A landscape with many valleys, sampled at points; each row gives a point and its height.
A ball rolls from a point to the lowest of its 2 nearest points, and stops where none of them is lower. Distance is the straight distance between rows; heights are no part of it.
magid: -30,-5,6,10,-22,11,13,5,14,9,2,3,3,-17,11,-9,-4,10,8,11,-11,3  h=8.53
Dod: 0,-18,25,7,-8,-9,-13,-8,-12,-9,0,-11,1,-16,3,14,19,-1,0,9,-2,4  h=6.99
Vodop: -3,-8,-5,3,-12,8,3,3,4,15,-13,-14,14,11,6,-10,1,7,-9,6,6,-18  h=4.63
mipi: 23,-24,21,8,-13,-1,2,12,2,3,1,4,6,5,1,-4,8,14,-10,-2,4,0  h=6.05
bano: 15,13,7,-5,-4,-21,13,0,2,-1,-13,4,22,6,-8,8,20,-18,6,10,4,-7  h=3.97
Tobo: 8,13,-10,-14,11,9,4,7,-4,0,5,-1,-7,-1,1,-6,-9,8,-2,-16,0,4  h=3.08
kot: 11,26,-7,-20,3,-6,1,8,-7,-1,-20,-11,3,-9,-1,-4,3,-10,0,-6,11,-4  h=4.79
Finad: 4,1,-14,11,17,1,-9,-2,-4,-14,8,11,-19,21,-2,3,-16,-8,6,-8,-23,-2  h=2.93
gep: 14,0,-5,20,7,-11,-3,1,4,-15,7,30,-20,13,-5,8,-12,-5,16,-5,-23,-2  h=2.29
pim: -7,10,2,18,7,-9,-6,-15,6,-17,3,17,-5,4,-9,12,7,-19,16,8,-15,3  h=4.13
Ver: -6,-17,12,-14,-1,2,-5,-2,-13,-2,-7,-27,-2,-21,7,8,10,8,-13,9,12,0  h=5.28
delan: -13,-21,-8,2,-8,13,-8,-2,1,14,1,-13,-13,-8,14,-11,-16,22,-10,-5,5,0  h=4.56
lev: 12,18,-12,2,-5,-22,0,-7,-7,-14,-7,11,-18,4,-8,2,-7,-13,12,-11,-15,-5  h=5.25
Gugib: 4,-4,-5,-15,11,-17,8,-4,-6,-9,5,15,-15,10,-15,16,-11,-22,2,10,-16,-1  h=5.06
kuv: 19,-4,0,-4,17,-32,12,4,-13,-16,14,4,-5,9,4,5,-12,-3,6,1,-20,1  h=5.34
punus: 9,17,-8,5,-18,4,16,15,18,12,-1,23,1,-6,-7,-10,-6,13,5,-11,0,-3  h=3.09
Damo: 4,-1,5,18,3,-19,-6,-5,11,-3,3,29,4,14,-5,14,19,-15,18,12,-6,2  h=3.33
rugu: -24,-14,-18,0,1,13,-11,-21,3,13,-3,-10,0,6,1,-6,-13,-6,-5,5,23,1  h=6.61
gez: -2,-20,8,9,17,9,-4,-6,-17,-9,7,-18,12,24,7,4,3,-6,-10,6,3,-2  h=3.63
Kigu: -3,-8,0,0,11,-14,-12,-11,-27,-19,1,-19,-21,0,-2,-2,-2,-3,-4,-13,-2,12  h=4.87
votu: 11,23,-12,-7,16,-6,-3,3,-19,-13,0,-8,-1,3,6,3,-8,-6,15,-15,-19,-5  h=4.72
midim: -9,11,4,7,-2,14,4,5,16,2,18,17,1,-24,-7,-3,1,13,4,-7,-5,13  h=3.13
kos: 14,-13,12,6,-7,-4,4,-1,-6,-2,-5,3,3,13,-5,1,9,-3,-17,5,9,0  h=6.39
dilav: 5,-3,13,24,-12,9,-10,7,22,5,3,20,5,-3,-2,3,15,8,12,0,-1,-3  h=7.34
Bop: 8,11,-9,-16,-9,-10,13,-1,4,4,-14,9,-9,4,-15,-5,-1,-9,-15,-2,12,0  h=4.37
fidup: 5,9,3,-3,-1,-2,-9,-3,-15,-16,6,0,-32,-13,-4,0,-6,3,5,-26,-6,11  h=4.17
zalet: 12,15,3,2,-2,-34,2,-7,-4,-9,4,21,-15,-13,-6,7,1,-7,19,-9,-14,10  h=5.52
malo: 4,19,-14,-14,-7,17,-15,8,-3,8,-14,-19,-1,-14,6,-5,-2,6,9,-22,6,-10  h=5.36
Tubi: 4,10,-3,-22,5,-15,10,-4,-3,-6,-4,9,-7,-2,-20,9,2,-17,-9,8,2,3  h=4.68
Mokez: 12,-1,-3,-14,6,-8,28,11,13,7,11,22,7,9,-11,3,-10,5,-8,8,-4,0  h=2.47
dibo: 12,11,6,19,-2,0,-11,6,10,-1,10,25,1,-3,0,5,12,4,19,-14,-16,4  h=6.98
vepu: 9,4,10,-1,3,-18,7,2,12,9,4,17,24,2,-5,13,30,-10,9,12,5,7  h=3.30
gove: -4,-7,-8,-4,12,8,-1,-5,-3,0,6,-2,-6,19,-4,-5,-8,-3,-18,-2,5,7  h=2.99
doz: 6,4,-21,-6,12,7,-13,-4,-9,7,-6,-14,16,26,6,-7,-7,-10,0,-6,9,-8  h=5.07
Mozi: -9,-14,18,30,-16,10,-10,0,28,2,-2,12,2,2,-4,5,10,6,3,15,10,-15  h=7.67
novu: 3,11,-12,-13,8,7,-17,3,-11,-3,0,-11,-20,-5,8,-3,-14,6,9,-29,2,9  h=3.60
pok: 5,-5,-3,-5,16,3,22,6,2,1,6,-1,28,28,0,0,-2,-1,-12,13,0,-9  h=1.94
Vuruv: 2,4,0,-5,-13,10,-2,5,3,6,-7,-5,3,-8,-3,-8,4,4,-5,-2,5,-9  h=4.21
Dapuz: -28,-4,7,12,-7,13,4,-12,16,-1,9,15,-10,-4,-14,-6,1,-3,-5,14,8,6  h=7.48
Lipon: 12,-4,-2,12,3,6,20,9,17,8,2,15,25,30,-7,-6,-3,3,-7,9,-2,-11  h=1.36
gen: -12,-24,-3,-10,-6,2,-7,-7,-5,15,-10,-24,-2,-13,20,7,-5,19,-19,4,8,-3  h=5.04
vonul: -21,-15,-8,2,2,17,-20,-15,-2,8,-9,-24,8,0,13,16,4,9,-2,9,2,-23  h=6.87
fubad: -8,-11,12,17,3,8,13,1,20,-1,20,21,3,12,-5,-6,-5,9,-10,10,1,8  h=2.69
Dab: 2,8,12,4,-5,-23,-7,-6,-9,-12,4,6,-10,-22,-4,7,16,-10,16,-7,-6,12  h=5.89
lizi: 23,-11,4,1,11,-10,17,9,10,2,12,25,13,24,-6,7,-2,0,-2,6,-9,1  h=2.01
rik: -1,10,-1,-3,-6,-6,29,9,17,12,3,22,3,1,-10,-10,-3,6,-5,3,1,4  h=2.79
bod: -4,20,-7,-6,11,15,0,5,6,-4,14,3,3,-19,-5,4,-2,4,4,-8,-13,8  h=2.40
duga: 9,-5,8,-8,-10,0,-11,6,-8,-2,-11,-19,-7,-19,7,6,8,10,-2,-9,4,-5  h=4.75
Pebub: -24,7,-11,-13,11,17,1,-3,-3,4,7,-19,10,-3,4,-5,-5,1,-2,9,9,6  h=5.62
lolub: -13,1,7,14,-3,13,-14,-9,10,-10,3,15,-24,-10,-18,5,1,-6,1,-2,0,8  h=7.78
Lefu: -15,-13,12,-4,-3,5,1,-6,-4,3,-2,-16,7,-9,-3,5,9,-5,-10,15,13,-3  h=5.75
gofub: 25,14,9,2,-23,-9,3,12,12,7,-5,21,-5,-12,-9,-1,8,7,5,-17,3,1  h=3.47
loma: -10,-3,4,2,-4,8,15,4,8,4,17,8,-7,-13,-1,-13,-11,14,-9,-1,-2,14  h=3.65
seluv: 13,22,-9,-21,-1,8,3,13,0,10,-16,-16,1,-12,10,-13,-11,10,1,-9,15,-5  h=5.08
Pesuz: -22,4,-13,-8,10,17,-15,-16,-6,6,-6,-16,6,0,-5,4,0,-12,1,8,14,0  h=6.15
tup: -5,8,-13,-9,-9,7,16,14,2,16,-10,-13,18,5,11,-21,-9,3,-4,3,8,-8  h=4.95
laveb: -3,-3,-21,-11,29,2,-7,-8,-6,-7,8,1,-10,17,-5,3,-16,-6,-2,-5,-10,7  h=2.25
Zale: 3,-3,-6,3,-1,11,-17,-3,-13,4,-14,-20,8,10,8,2,7,-4,6,-4,1,-15  h=4.44
tud: 1,2,-12,-1,-20,14,-18,1,5,10,-18,-15,-11,-18,10,6,0,17,8,-18,-4,-20  h=5.72
Niru: 6,22,-18,-7,1,2,-1,2,4,-3,-3,15,-12,1,-12,6,-9,-10,13,-13,-17,-7  h=5.01
vidum: 4,15,-14,-7,12,1,-18,0,-21,-8,-5,-25,5,1,17,-1,-8,-5,17,-16,-4,-1  h=4.27
Gasi: 23,-7,15,21,-3,-24,-4,0,-7,-6,2,5,14,11,10,1,14,-1,9,0,-6,-5  h=6.16
zus: 14,-1,9,12,12,-30,6,-1,-7,-10,18,4,14,7,10,4,6,2,11,3,-18,3  h=5.74
gusiv: 7,-8,-6,-12,3,1,-1,4,-11,8,-8,-14,-2,7,1,-11,-9,2,-19,-5,18,1  h=3.62
Ziven: 25,14,-3,-7,12,-25,8,7,-20,-16,7,-7,-5,2,12,-2,-14,3,12,-13,-16,-2  h=5.05
popak: 16,12,3,-19,7,-17,6,1,-11,-13,-4,3,-17,-10,-7,2,-1,-9,-7,-7,1,15  h=5.03
zatu: -3,17,-12,10,10,8,-6,-9,10,-12,-2,17,-2,13,-13,10,0,-17,17,1,-15,-10  h=4.65
bamev: -8,-4,21,5,-7,-3,-11,-10,1,-11,11,4,-5,-19,-8,13,19,-9,5,4,-3,13  h=6.43
liv: -21,2,-15,-12,5,11,10,6,-2,15,-2,-19,22,3,19,-18,-17,2,-1,11,11,5  h=5.22
sem: 14,-5,5,-1,3,-30,5,-7,-1,-5,3,28,-12,5,-14,15,3,-16,5,5,-12,9  h=5.41
Sur: -4,-25,0,9,11,5,-20,-12,-20,-6,1,-20,-8,7,7,3,0,-2,-6,-5,1,6  h=4.57
fuf: 2,9,-4,-19,-4,-7,15,4,-3,6,-12,-6,-6,-7,-1,-16,-7,-2,-21,6,21,10  h=4.07
libu: -4,-11,6,22,1,13,12,8,20,6,12,11,20,18,4,-12,2,13,-1,10,-3,-3  h=2.04
pur: -36,-12,0,7,-8,9,16,-9,4,8,5,4,-11,7,3,-16,-8,-5,-12,18,7,10  h=7.23
nura: -2,-10,9,15,1,14,-12,-1,-5,-5,-3,-17,19,6,6,9,14,-3,9,7,-4,-15  h=3.64
dakuf: 1,-11,-12,-6,6,5,-26,-4,-18,3,-16,-30,4,-2,19,5,-5,1,7,-12,8,-6  h=4.94
Mitiv: -19,-1,-4,10,-21,21,-6,3,13,11,6,-2,-6,-22,6,-6,-7,21,4,-5,-8,-6  h=8.33
katun: -24,-2,6,-7,-16,2,18,4,1,11,-7,-12,8,-12,6,-9,-2,0,-7,20,10,1  h=5.48
kodu: 15,-3,12,25,-9,-5,-13,4,-1,-9,0,5,-1,3,4,-5,10,1,14,-11,-13,-7  h=6.58
panin: -19,4,-10,-15,-17,3,15,13,0,18,-17,-7,-2,-10,14,-20,-16,-1,-1,5,5,6  h=5.19
Faza: -28,-7,6,1,2,21,-8,-11,2,0,0,-21,12,-12,2,17,15,-1,3,19,6,-13  h=6.30
koz: -12,-10,7,12,-14,16,-16,-2,11,0,2,-1,-18,-15,-4,6,3,11,-5,-1,0,-3  h=8.07
rigo: 11,16,4,-20,-3,-7,9,3,-5,2,-22,-11,16,-7,-10,1,15,-14,-6,12,18,-6  h=4.43
duder: 21,12,15,-18,4,-13,10,12,-3,-5,-7,0,-2,-12,0,0,6,3,-11,-2,10,12  h=5.35
bub: 0,-2,9,2,12,2,5,-3,-5,-3,3,-10,28,18,1,4,10,-6,0,7,-2,-10  h=2.70
foso: -17,-15,3,9,0,19,3,4,3,5,19,-5,-5,-2,10,-16,-12,20,-14,0,-1,11  h=4.08
bure: 2,-2,6,4,2,-7,6,-1,20,4,11,30,11,8,-11,11,15,-3,7,15,3,7  h=2.49
pipa: -30,-21,-4,2,-1,9,-7,-17,-1,3,3,-6,-19,2,-5,-5,-6,-2,-18,10,17,10  h=6.94
gatu: 22,-9,15,-9,-5,-3,6,16,-8,-1,2,-5,0,-5,6,-7,-2,18,-14,-9,7,3  h=5.71

For each start below, name the point where the ball stops.
lolub => Vuruv
Dab => bure
mipi => laveb
malo => bure
sem => laveb
dilav => vidum

Call two points neighbours if one is among the 2 nearest of the other. Go from one point of each pair to the other, from neighbour to neighbour, staying as low as possible. Name the highest point that can't be avoided.
bod, vidum => dakuf
vidum, Vuruv => Ver
gep, bure => lev
gep, laveb => Finad
